Each row is a point on a landscape with many valleys, with its height.
A ball rolls from a point to the lowest of its 2 nearest points, and stops where none of them is lower. Distance is the straight distance between rows; heights are no part of it.
<1019>: 5 -4 13 -6 -7 -1 -3 11 -9 11 -19 0 1 20 4 7 4 14 9 -17 0  h=27.0
<314>: 11 -10 18 2 -21 19 -16 16 -4 3 -8 -7 -16 13 3 11 -16 -5 14 5 2  h=47.0
<1089>: 5 2 3 -1 5 -24 0 -1 13 11 11 24 -5 1 -2 9 6 -3 -20 4 9  h=60.2
<624>: -8 16 -5 0 -2 2 -4 3 4 -13 17 0 4 -11 7 -1 -15 -11 7 3 -5  h=64.4
<550>: 7 14 11 16 0 -2 15 -29 -25 -6 -4 0 7 0 0 0 1 -7 -12 6 7  h=50.4
<679>: -3 -9 12 -2 -2 -15 -8 24 12 10 3 8 1 17 -20 15 -15 -6 2 -10 -3  h=44.9
<774>: -14 6 -8 1 -6 -2 20 -21 19 -13 13 7 8 19 4 0 -5 0 21 1 -1  h=70.7
<689>: 1 0 -7 9 10 -6 -11 11 -28 4 -9 -18 22 -7 -24 -9 1 0 -12 -9 -17  h=45.1
<927>: 4 -2 16 -2 17 -21 5 15 -5 27 -7 21 -4 -8 -15 10 -8 -2 -4 -5 14  h=49.6
<599>: -1 -1 -24 0 -6 -9 -19 -9 5 -14 10 -9 6 1 8 -9 16 7 -16 2 -18  h=63.1
<15>: -14 -2 -18 -2 -8 -7 -11 4 23 -16 19 -5 -1 13 -7 -6 0 -2 4 4 -17  h=50.6
<306>: -7 -6 1 -3 16 14 15 -2 33 4 17 8 -13 -18 -1 -5 -2 -13 -1 22 15  h=69.0
<64>: 5 -8 13 0 -11 32 -8 17 -10 9 -12 -11 -16 1 12 10 -22 -3 29 1 5  h=39.9
<465>: -1 9 -4 -8 14 -9 -1 9 8 11 12 19 -2 -22 2 4 -6 -4 -4 -2 8  h=44.6
<263>: 7 7 14 -6 -8 0 5 -1 -21 3 -27 -4 3 17 10 0 12 19 6 -17 -1  h=34.3
<48>: 3 10 -11 -11 -3 -6 -17 9 3 -2 12 9 -3 -21 18 -1 4 2 -8 -3 -5  h=31.1
<239>: -1 5 -16 -7 5 -11 -21 12 10 1 17 8 -5 -18 -2 -3 6 -3 -23 7 -3  h=24.9
<494>: 15 -10 10 -2 0 -2 -7 7 4 11 -4 9 -21 -3 -4 7 12 0 -19 10 16  h=64.0
<417>: -6 -16 8 3 13 15 30 -16 16 4 -8 -3 -4 0 -11 -10 12 0 0 15 14  h=58.8
<369>: 0 14 11 -1 -4 3 5 3 -2 3 3 9 4 -1 14 11 -22 -6 23 -12 3  h=40.1
<658>: 2 -1 12 3 -3 32 8 3 -11 -3 -8 -14 -9 -6 12 3 -22 -9 31 2 7  h=34.0
<993>: 4 14 3 10 -10 0 11 -30 -11 -14 4 -2 9 7 15 -2 4 -3 0 2 1  h=48.3
<317>: -1 1 2 9 -1 11 -2 -7 -34 -8 -17 -28 13 2 -16 -10 2 0 -4 -2 -10  h=42.8
<252>: -1 -8 -10 -10 0 1 -17 17 -1 -7 0 -13 -2 -2 -6 -5 1 1 -2 -7 -11  h=73.7
<46>: 3 -1 -6 -5 4 18 -5 9 -14 -6 -2 -16 -3 -20 2 -4 -6 -2 6 3 0  h=66.6
<88>: 8 0 12 9 -12 -4 -9 -8 -14 -10 -2 -8 0 16 -18 7 -4 -10 -13 2 -2  h=59.3
<514>: -8 -4 -11 -11 19 -12 19 -8 16 17 -4 17 4 -3 8 -4 17 15 -8 -8 9  h=55.4
<180>: 3 11 10 1 -3 16 8 -1 -12 -1 -1 -3 -2 -7 12 9 -20 -9 20 0 8  h=37.5
<1037>: 5 -2 -12 -16 3 -10 -5 7 -1 6 -9 6 -1 -2 21 -5 27 25 -9 -15 -2  h=35.6
<453>: 2 2 14 11 1 7 15 -18 -19 -5 -12 -10 3 6 -14 0 -5 -7 -3 7 8  h=53.8
<572>: 3 4 -8 -11 -6 -2 -14 15 2 -3 5 2 -3 -5 22 1 2 8 7 -13 -5  h=37.0
<785>: 11 -11 18 7 -19 24 9 -11 8 -2 -7 -1 -17 18 13 7 -2 0 20 10 10  h=51.0
<472>: 12 5 10 -2 -8 8 -1 0 -27 -3 -19 -10 1 1 6 -1 6 8 1 -11 0  h=41.1
<14>: -4 0 -3 2 -9 2 5 -19 34 -19 19 8 -9 8 12 -4 8 -4 0 16 1  h=59.5
<303>: -5 13 -22 -1 16 -2 1 -7 2 1 13 5 6 -28 10 -9 2 -2 -6 6 0  h=78.0
<65>: 7 -2 -3 -9 -8 -4 -28 32 -5 0 4 -5 0 -5 0 4 1 5 -2 -16 -19  h=79.0
<839>: 6 -5 -4 -14 -9 -3 -17 23 4 8 -10 3 -5 6 19 5 6 21 12 -23 -9  h=37.7
<418>: -10 4 -16 12 12 4 13 -28 4 -2 11 -5 12 -12 1 -12 7 -4 -4 16 0  h=68.9
<878>: -4 8 -3 6 -9 10 9 -22 0 -20 9 -8 5 2 15 -4 -3 -3 14 6 -1  h=46.7
<657>: 5 12 9 -2 13 -21 -3 15 -2 20 5 27 -2 -19 1 10 -10 -4 0 -6 7  h=46.8
<856>: 3 2 9 -4 -8 14 4 4 6 12 -4 11 -9 4 24 11 -14 2 23 -4 7  h=43.1
<207>: -9 5 -10 4 15 -16 10 -8 1 6 10 5 16 -4 -11 -1 -9 -5 -6 -2 -2  h=38.9
<820>: -8 7 -18 10 -4 -5 -16 -13 7 -15 17 -9 9 2 -7 -6 3 -8 -15 12 -14  h=59.2
<62>: 2 -13 9 -1 -11 28 6 -2 23 0 -4 0 -18 7 22 1 -1 4 28 10 8  h=49.0
<906>: 0 -5 13 3 5 -22 -2 10 -3 7 -2 7 7 12 -26 10 -6 -7 -14 -9 -3  h=51.3
<864>: 7 6 -2 2 1 -12 -15 6 1 -2 13 7 -5 -11 -12 2 -1 -11 -21 8 1  h=18.4
<631>: -4 -12 -8 -13 19 2 17 -2 12 16 -11 6 -6 -11 1 -11 26 15 -11 5 13  h=50.8
<266>: -10 10 -14 -5 -3 -9 9 -15 15 -10 13 7 12 8 17 -4 6 6 8 -5 -5  h=72.2
<36>: -14 -3 -19 5 -5 -9 3 -15 22 -16 15 -2 9 17 -9 -8 4 0 1 8 -13  h=55.0
<664>: -4 -10 -10 -10 4 14 -1 6 -3 -7 -9 -16 -2 -7 5 -8 5 9 8 -5 -5  h=69.6
<1085>: -14 -22 1 5 10 11 27 -14 18 -3 -6 -10 -2 16 -27 -11 8 -1 4 14 6  h=62.0
<700>: 8 5 9 -6 7 6 13 -6 -18 9 -27 0 -9 -5 10 -6 22 16 -7 -2 12  h=50.5
<293>: 15 -1 21 6 -14 19 5 -10 -13 -1 -19 -3 -15 10 15 7 3 2 10 5 15  h=53.9
<558>: -2 -6 2 2 13 11 21 -15 22 3 7 9 -8 -17 10 -6 6 -5 3 15 18  h=68.2
<990>: 0 11 -6 -1 -21 -6 -26 4 3 -26 17 -5 2 7 8 1 -6 -6 -3 -1 -20  h=41.2
<66>: -7 -17 -1 -5 21 21 24 -4 13 8 -13 -7 -6 -9 -5 -14 18 9 0 9 16  h=55.6
<811>: -17 13 -33 -8 14 -3 -2 -4 8 -1 14 3 16 -22 17 -13 4 4 0 -4 -11  h=76.5
<349>: 3 3 -15 -3 -4 -18 -11 -6 9 -1 11 9 4 0 7 -3 18 7 -23 -3 -6  h=66.5
<153>: -11 4 -11 1 9 -11 -6 8 -3 0 10 -3 18 -7 -14 -5 -12 -7 -2 -8 -14  h=33.5
<384>: -17 14 -27 -6 0 -11 -2 -6 18 -9 18 5 17 -1 18 -9 2 4 5 -6 -17  h=74.1
<1132>: 12 -9 -1 -15 -4 -9 -14 21 -1 15 -16 8 -6 6 13 3 19 25 -8 -18 -1  h=23.2
<947>: -1 -3 3 5 -4 24 9 -12 -7 -21 0 -19 -3 -2 6 -5 -5 -7 18 9 1  h=44.5
<749>: 17 2 10 3 0 -17 -2 -6 -2 12 0 19 -12 -7 -3 10 13 0 -25 7 15  h=61.9
<866>: 11 -17 16 -6 -16 4 -19 24 -6 14 -23 -4 -14 22 -11 10 3 9 -3 -6 -1  h=59.9
<307>: 7 -9 17 -2 11 -3 3 15 -1 34 -18 20 -16 -3 -4 10 -3 5 0 -1 19  h=53.0
<436>: 14 1 23 4 -8 6 3 -6 -15 10 -20 4 -12 11 2 12 2 3 -4 2 14  h=57.1
<498>: 8 -8 11 -4 -2 2 -6 14 8 25 -4 16 -18 2 4 14 -8 0 4 3 12  h=56.0
<1128>: -15 4 0 4 2 -7 22 -9 6 -5 6 2 14 16 -10 1 -17 -4 17 -5 0  h=69.1
<583>: -3 -9 0 -8 -10 22 4 5 13 5 -10 2 -11 9 29 4 -8 10 38 -6 1  h=46.3
<98>: -8 -6 -6 9 4 19 9 -12 -11 -15 -4 -26 5 -2 -12 -10 -6 -6 7 11 -1  h=40.6
<291>: 10 -5 27 5 -2 -7 1 7 -12 17 -21 10 -7 17 -14 15 -6 -1 -6 -6 11  h=59.0
<302>: -13 -6 -13 9 19 9 25 -23 22 -1 8 -2 9 -11 -4 -14 9 -2 -2 18 4  h=67.6
<42>: 10 1 3 7 -3 1 -19 8 -16 -7 6 -12 -6 -14 -15 3 -6 -13 -16 11 0  h=27.4
<554>: -1 -10 6 -7 -2 -9 -3 21 3 14 -10 5 -1 16 -13 9 -4 8 2 -16 -2  h=37.2
<588>: 5 0 -6 0 -27 -3 -27 1 -3 -28 6 -15 -2 17 8 -2 5 3 2 -5 -21  h=48.1
<843>: -18 -17 -14 2 15 11 22 -13 15 -4 -2 -12 6 1 -17 -16 7 3 5 11 0  h=65.2
<837>: 3 -5 -8 -13 8 1 4 -2 -5 5 -19 -3 -5 -4 12 -10 29 21 -10 -6 3  h=43.6
<690>: 4 -7 12 11 -1 4 5 -12 -12 -7 -8 -15 -2 9 -25 -1 0 -9 -16 14 5  h=58.0
<702>: 12 -3 12 3 -1 19 12 -11 12 4 1 8 -19 -14 20 1 7 -3 4 16 21  h=67.4
<424>: -9 -10 -2 -7 20 -15 22 -2 12 19 -6 14 2 6 -12 1 5 5 -5 -4 12  h=59.4
<332>: -2 -3 -4 10 -2 6 -3 -7 -19 -10 -3 -23 12 4 -20 -7 -8 -9 1 3 -10  h=34.2
<652>: 8 10 4 4 -3 7 -3 0 -43 -5 -22 -22 11 -10 -2 -8 5 6 0 -8 -8  h=49.1
<17>: 13 -15 8 -6 -16 11 -21 23 -1 5 -10 -4 -17 11 3 11 -3 5 4 -1 -1  h=53.3
<1071>: 8 -1 19 5 -5 -13 -1 4 -1 9 -3 11 -4 13 -12 16 -11 -9 -8 1 10  h=55.7
<836>: -5 6 -12 -1 -11 -9 -25 16 -2 -16 14 -9 13 2 -1 -3 -6 -2 -3 -10 -27  h=31.2
<176>: 7 0 -4 4 1 0 -17 8 -23 -5 -4 -14 7 -10 -15 -5 3 -2 -15 -1 -8  h=36.4
<337>: -6 0 1 6 4 -1 -7 11 -12 -4 5 -15 12 -3 -22 -2 -18 -14 0 0 -7  h=25.7
<226>: 4 14 -5 4 9 -5 6 -11 -14 3 6 10 2 -29 10 -3 2 -2 -7 5 9  h=78.8
<188>: 4 7 -7 6 -14 -5 -25 -7 5 -21 20 -4 -2 1 -4 0 4 -12 -25 16 -11  h=62.2
<106>: 18 -8 14 2 -4 14 -4 1 5 5 -2 5 -25 -11 8 4 8 -2 -5 18 19  h=66.2
<61>: 11 5 3 -3 -4 -15 -14 22 -15 7 -2 5 6 -5 5 4 6 10 -5 -21 -11  h=83.6
<786>: -3 7 2 14 13 -12 -1 8 -28 5 -2 -8 31 -8 -20 -3 -7 -3 -2 -18 -21  h=52.2
<299>: -14 -3 -20 5 -6 -4 5 -18 39 -21 22 5 -1 13 1 -10 12 0 1 15 -8  h=57.7
<134>: -4 10 -1 6 17 -5 10 7 -28 8 -8 -5 23 -20 -8 -4 -16 -4 10 -16 -9  h=57.2
<1049>: 3 -2 4 -6 0 -9 -3 6 19 15 7 20 -14 2 5 12 -1 -1 -5 2 11  h=58.4
<985>: 1 10 2 2 -18 -3 -8 -10 19 -12 21 9 -9 6 12 5 -1 -11 -7 11 0  h=60.8
<831>: 12 3 9 7 -26 -1 -18 -3 -13 -22 3 -13 -4 14 2 6 -1 -5 -6 1 -7  h=54.4
<250>: -7 -4 -13 -2 -13 -7 -16 11 8 -19 9 -12 8 19 -10 -2 -1 2 7 -8 -22  h=43.0
<743>: -15 -1 2 1 4 -19 18 -7 7 2 1 6 20 27 -24 3 -10 -2 9 -14 -6  h=66.4
<897>: -13 12 -7 -1 15 -16 11 -3 17 7 17 21 6 -11 -1 1 -11 -10 -5 1 5  h=42.2
<610>: 2 6 -1 -2 8 3 4 4 -16 5 -4 -3 6 -13 -1 1 -7 0 4 -4 4  h=63.7
<164>: -11 23 -6 1 -9 -8 -11 -3 15 -16 24 12 2 -2 9 0 -9 -14 -5 4 -7  h=62.7
<591>: -16 -9 1 2 19 -17 25 -8 9 12 -4 9 11 15 -24 0 -5 -1 -1 -6 5  h=62.6
<643>: -2 6 3 -3 19 5 18 4 -27 12 -15 -3 9 -19 -2 -5 -9 3 12 -10 8  h=60.9

For each start below, name the point where the ball stops.
<164> -> <836>
<293> -> <658>
<811> -> <631>
<65> -> <864>
<558> -> <337>
<418> -> <631>
<306> -> <631>
<226> -> <864>

Write out the way that a ball takes from each point below.
<303> -> <811> > <384> > <266> > <774> > <1128> > <743> > <591> > <424> > <514> > <631>
<498> -> <307> > <927> > <657> > <465> > <897> > <207> > <153> > <337>
<436> -> <293> > <785> > <62> > <583> > <856> > <369> > <180> > <658>
